Points on a hilly landscape, in no order, each with its height.
From any point a ball rolls to the lowest of the 2 points nearest to it. It stops when none of these is lower. Distance is the straight distance between rows; heights are no part of it.
tafer (h 38.1): [178 138 137 107 122 146 108 158 156 191 151 173 151 123  79  87 148 114
 156 138 113  91]
setu (h 28.3): [147 134 130 116 158 130 129 216 101 167 152 128 123 117 113 106 133 103
 135 129 118  93]
Deguf (h 35.9): [129 120  94 126 132 171 144 150 173 192 159 165 166 150 131 105 135 134
 215 191 135 138]
zike (h 36.5): [214 117 146 118  90 176 120 166 158 179 136 130 121 114  90 120 137 129
 132 157 117  94]
per (h 31.2): [170 122 135 131 169 158 135 211 112 168 123 136 146 119 101  94 126 101
 167 169 115  99]
tepe (h 50.6): [ 72 140  86  98 143 126 121 169  99 152 133 102  92 148 162 139  83 113
 137 153  98  99]
Digol (h 46.8): [153 118 124 146 134 113 133 146  99  98 112 131 109 112 135 139 133 136
 115 115 109 131]
Rutiz (h 77.7): [117 131 164 131 107 122 104  68 129  87 108  97 110 143 143 110 169 129
  71 106 109 125]
dak (h 76.6): [141 135 171 149 123  98 114  69 128  76  83 147 167 111 114  97 166 115
 133  66 123 148]
zevib (h 40.1): [139 158 112  96 144 104  96 121 140 175 149 211 165 131  80 100 129 117
 170 143 105 107]
Deg (h 41.4): [179 108 124 173 103 114 133  72 125  97 107 167 142 124 106 188 159 153
 115 132 102 165]
kato (h 29.6): [139  79 119 170 169 167 188 171 111 155 156 147 184 138 150 135 121 119
 164 187 161 160]
vez (h 45.1): [ 71 169 107 103 136 109  96  55 142 111  89 139 126 137 134 133 119 136
 132 164  94  83]
gotir (h 35.2): [112 136 135 138 114 155 130 101 149 143 140 138 171 148 129 113 172 113
 134 121 108 116]
Sopu (h 45.9): [133  98 150 147 113 132 157 155  97 125 142  94 102 149 173 117 131 133
  71  90 146 157]
Lofi (h 55.3): [ 80 120  96 116 106 140 150 127 128 154 181 101  93 173 179 150 108 139
  76 117 150 124]
sak (h 69.8): [154  95 121 139  86 199 159 198 130 161 135 105 131  95 150 148  78 131
 171 175 149 132]
Soge (h 52.3): [102 153  69  77 132 135 109 180 126 181 158 132  74 134 136 147  74 124
 142 157 118  84]
gabam (h 68.5): [154  81 128 140  69 167 131 207  99 137 104  98 108  69 149 171  72 148
 154 148 130 163]
dusa (h 50.3): [127  96 183 128 134 114 121 171  71  85  74  59 108 124 150  87 134 100
 110 116  92 139]
rerud (h 38.8): [165 109 128 157  78 174 141  80 147 158 157 164 183 137  98 165 179 143
 111 165 118 148]
leb (h 53.0): [102  91  97 143  98 144 185 153 102 160 179 136 122 154 178 165 116 143
  88 138 156 139]
Ginog (h 11.8): [ 40 159  91  97 139 126 114  42 149 162 165 153 157 181 115 136 134 115
 101 115 155 142]
lufi (h 15.3): [102 163  95 127 173  85 119 100 144 110 151 159 131 119  88 139 112 172
  65 112 166 128]
fus (h 49.5): [108  84 137 154 120 149 183 191  83 158 145 101 129 150 180 124 106 126
  99 112 155 160]
Riduk (h 41.3): [ 72 143 107 105 173  96 138 152 141 167 147 149 135 148 126 115 133  75
 180 114 137 124]
Pebib (h 19.4): [151 150  91 119 162  95 109 131 117 109 154 162  97  98  93 159 114 178
  64 131 151 119]
zur (h 25.8): [150 151 104  96 107 149  99 139 139 168 165 130  92 129 115 142 137 140
  93 150 104  75]
kota (h 20.9): [ 80 159 133  87 151 113 104 132 123 159 149 107 110 146 119 114 152  95
 104 135 119  69]
nuza (h 43.6): [ 75 127 127 122 160  92 158 156 132 140 133 122 135 152 152  96 120  77
 174  88 146 126]
nutuz (h 33.3): [114 102 108 150 167 187 166 159 144 167 149 122 173 160 166 105 130 115
 198 186 154 145]
dop (h 40.2): [154 111 121 160  89 132 148  92 141 126 153 161 146 121 125 169 155 149
 109 123 133 148]
Vup (h 46.0): [ 92 179 113  89 118 114  82  71 162  93  86  94  85 116 126 120  98 157
 109 167  99  77]
bizu (h 22.2): [161 155 152  84 107 135  71 134 143 103 135  78  65  99 112 107 144 136
  84 119 108  90]
Zifi (h 23.9): [173 139 131  96  87 159  88 150 130 137 149  85  66 112 117 134 139 144
  82 135 104  94]
kufab (h 38.5): [ 95 129  75 109 147 119 145 155 158 189 178 175 147 153 126 127 127 112
 200 148 140 146]
luz (h 78.1): [144 112 155 127  96 143  99 104 118  87 112  64  84 147 140 134 164 134
  62 127  86 136]
supo (h 59.3): [ 48 154 146 104 154  87 116  65 131 108  99  89 104 163 133 106 123 142
  50 132 150 113]
Bom (h 42.7): [178 129 119 151 105  98 122  73 154  67 101 171 123  85 118 167 119 170
 145 105 126 160]
gozod (h 11.5): [ 89 159  95 108 131 104 119  60 136 133 173 199 200 138  89 117 110 119
 190  93 145 176]
Keged (h 46.3): [ 89 124  96 124 121 110 139 133 114  99 118 102  84 134 192 138  61 156
 116 102 145 144]
ven (h 14.1): [171 146 109 132 170  78 112 134 111 125 150 192 124  89  90 143 122 147
 115 126 124 118]
Ludum (h 36.8): [144 133 116 148 110 158 135 101 155 136 105 170 175 131 125 122 143 131
 184 158  89 127]
bivas (h 31.0): [109 178 151  96 111 123  97  87 151 130 145 135 163 116  96  93 156 110
 136  68 149 107]
Ret (h 48.9): [ 57 127 103 115 149  96 140 135  97 125 112 104  95 164 184 128  79 112
 117 129 118 118]
nibit (h 64.2): [125 119 144 102 148  96  91 168  75  60  84  91  70  89 148 117  86 139
 113 112 107 142]
gupem (h 67.3): [141 100 128 128 105 153 117 220  79 140 114  96 104  79 148 149  81 140
 138 127 107 144]
tusor (h 39.1): [197 118 123 150  76 145 125 109 159 102  77 135 113 104 120 161 120 150
 174 145  89 133]
pobe (h 48.5): [143 104 149 153 170 100 135 172  66  97  85 121 120 116 132 114 141 106
 121 115 102 136]
Sed (h 39.7): [163 154 102 114 114 103 110  95 156 147 144 213 156 104  92 129 101 150
 175 130 116 121]
masug (h 17.3): [ 66 169 102  92 141 127  99  85 149 158 160 133 122 159 118 138 142 118
  98 131 130  92]
Betiv (h 42.3): [170  65 150 174  96 123 158 140  81 104 107 113 109 157 118 196 150 148
  79 131 143 200]
nati (h 42.9): [ 61 151  96  93 177  90 117 122 128 156 125 159 126 151 122 126 128  90
 169 156 114 101]
Todi (h 46.7): [ 98 103 134 141 138 150 172 180 114 147 136  92 138 155 169  95 120 100
 141 115 134 131]
Zut (h 75.6): [158 110 168 172 119 100 155  96 133  87 106 147 153 122 139 109 155 125
 122  57 149 178]
Solit (h 15.4): [119 165 146 114 169  73 102 102 108 119  93 176 160 109  94 105 151 108
 150 129  98  91]
Fezis (h 65.7): [121 103 128 117 138 118 105 203  62 105 109 101  86  87 155 137  83 141
 114 101 113 151]
rit (h 74.7): [169  92 171 180 108 127 173 123 138 113 126 129 160 128 125 129 171 124
 116  80 153 173]
libi (h 5.0): [ 64 152  71 100 132 119 121  56 158 164 184 187 165 159 115 149 118 126
 154 111 155 166]
tati (h 38.0): [157 124 114 145  66 189 132  78 169 159 141 173 174 135 115 145 155 147
 153 173 104 135]
keni (h 77.2): [100 149 173 122 120 101 102  48 127  74  68 119 143 119 128  98 160 124
 127 105 104 111]
gizub (h 37.9): [176 137 112 143  98 131 126  99 159 125 102 189 150 104 112 135 118 142
 180 141  90 124]
folos (h 22.5): [143 118 107 150 163 110 152 157 117 149 153 187 167 124 117 126 141 122
 168 152 108 130]
suveb (h 60.9): [ 79 143 177 105 157  74 123 101 116 107 110  92 106 143 138  85 141 113
  81  89 155 109]
rona (h 43.5): [161  79 151 163 103 147 153 138  88 124 132  98 110 159 133 162 167 136
  51 122 136 171]
dizo (h 44.0): [100 150 103 121 117 115 125  99 156  99 124 108  95 129 164 132 100 145
 127 110 129 115]
Rebi (h 44.6): [159 120 117 144 141  90 132 104 124  53 104 149  98 100 137 153 112 170
 112 100 142 163]
novam (h 63.3): [135 133 154  91 151  99  84 131 111  37  80  89  60  94 121 112 112 152
  91 129 116 130]
tobib (h 33.6): [188 113 157 152 157 204 137 183 130 160 128  92 152 117 123 112 121 100
 171 173 142 121]
sor (h 35.0): [193 117 165 150 117 213 140 150 165 165 144  95 158 121 105 116 154 112
 157 164 144 114]
nupul (h 21.8): [ 87 152 116 128 168  71 137 100 149 103 129 139 124 135 124 116 100 143
  96  72 188 145]
kodi (h 73.0): [166  78 165 197 141 174 187 145 127 120 109  94 170 130 147 130 128 112
 153 135 168 172]
mume (h 72.1): [167  68 173 183 122 191 165 171 105 123 102  56 150 122 152 145 104 116
 144 136 168 180]
vugi (h 18.2): [133 139 120 137 174  77 124 124 107 126 147 188 155 117 102 126 141 124
 129 116 117 123]
sab (h 73.8): [179  86 181 192 140 169 170 130 133 127 123  93 176 142 115 131 171 111
 125 128 161 162]
zimo (h 25.7): [133  96 112 172 153 138 175 149 111 142 144 158 171 146 139 136 141 124
 138 160 120 144]
nomer (h 27.7): [ 81 175 126 104 136 107 109  71 156 118 142 138 153 127 101 113 127 127
 121  67 168 127]
golu (h 44.1): [ 95 150 103 118 139 112 120 111 127 129 102 152 127 142 141 124 125 119
 155 165  78  88]
Tupu (h 70.9): [155  79 149 159 108 221 163 176 121 157 152  72 148 114 148 157 109 119
 135 182 178 147]
los (h 57.6): [ 51 148 112 108 138 110 127  95 143 137 143  80  82 179 161 124 101 137
  50 119 154 117]
vik (h 24.4): [ 98 143 144  96 157 105 120 194  99 147 145  88  99 129 127  98 134  88
 119 112 126  82]
Soson (h 40.8): [190  76 158 180  79 143 157 136 129  90  86  94 127 135 108 182 147 139
 144 133 143 185]
zomit (h 39.8): [199 103 140 150  62 150 130 127 146  86  86  97  96 112 117 173 133 150
 151 134 109 159]
Gom (h 62.4): [104 145 176  92 158  73  98 119 132  52  91  85  87 103 125  83 125 137
  95  95 156 119]
taki (h 42.0): [127 151 101 123  99 132 117  76 165 118 157 145 121 121 133 153 126 169
 104 114 143 119]
gusu (h 20.2): [138 157 166 100 116 121  93 136 142 111 128  88 100 109 115  91 159 112
 115  98 117  84]
dokev (h 54.0): [109 164  74  94 111 130 114 128 167 139 138 133  86 129 147 144  76 143
 156 143 122  94]
feb (h 33.5): [107 163 145 102 116 143 101  96 138 149 138 156 188 137  92  88 173  97
 162 110 116 112]
Mefu (h 17.7): [116 168 161  92 144  87  91 109 131 120  95 130 126 102 101  95 143 111
 145 122 108  69]

For each start below, name the point where the ball stops.
Tupu => Ludum
Zifi => Solit
Zut => Ludum
nibit => Ludum
Deguf => ven
gotir => lufi
Betiv => Ludum
zevib => libi
per => libi
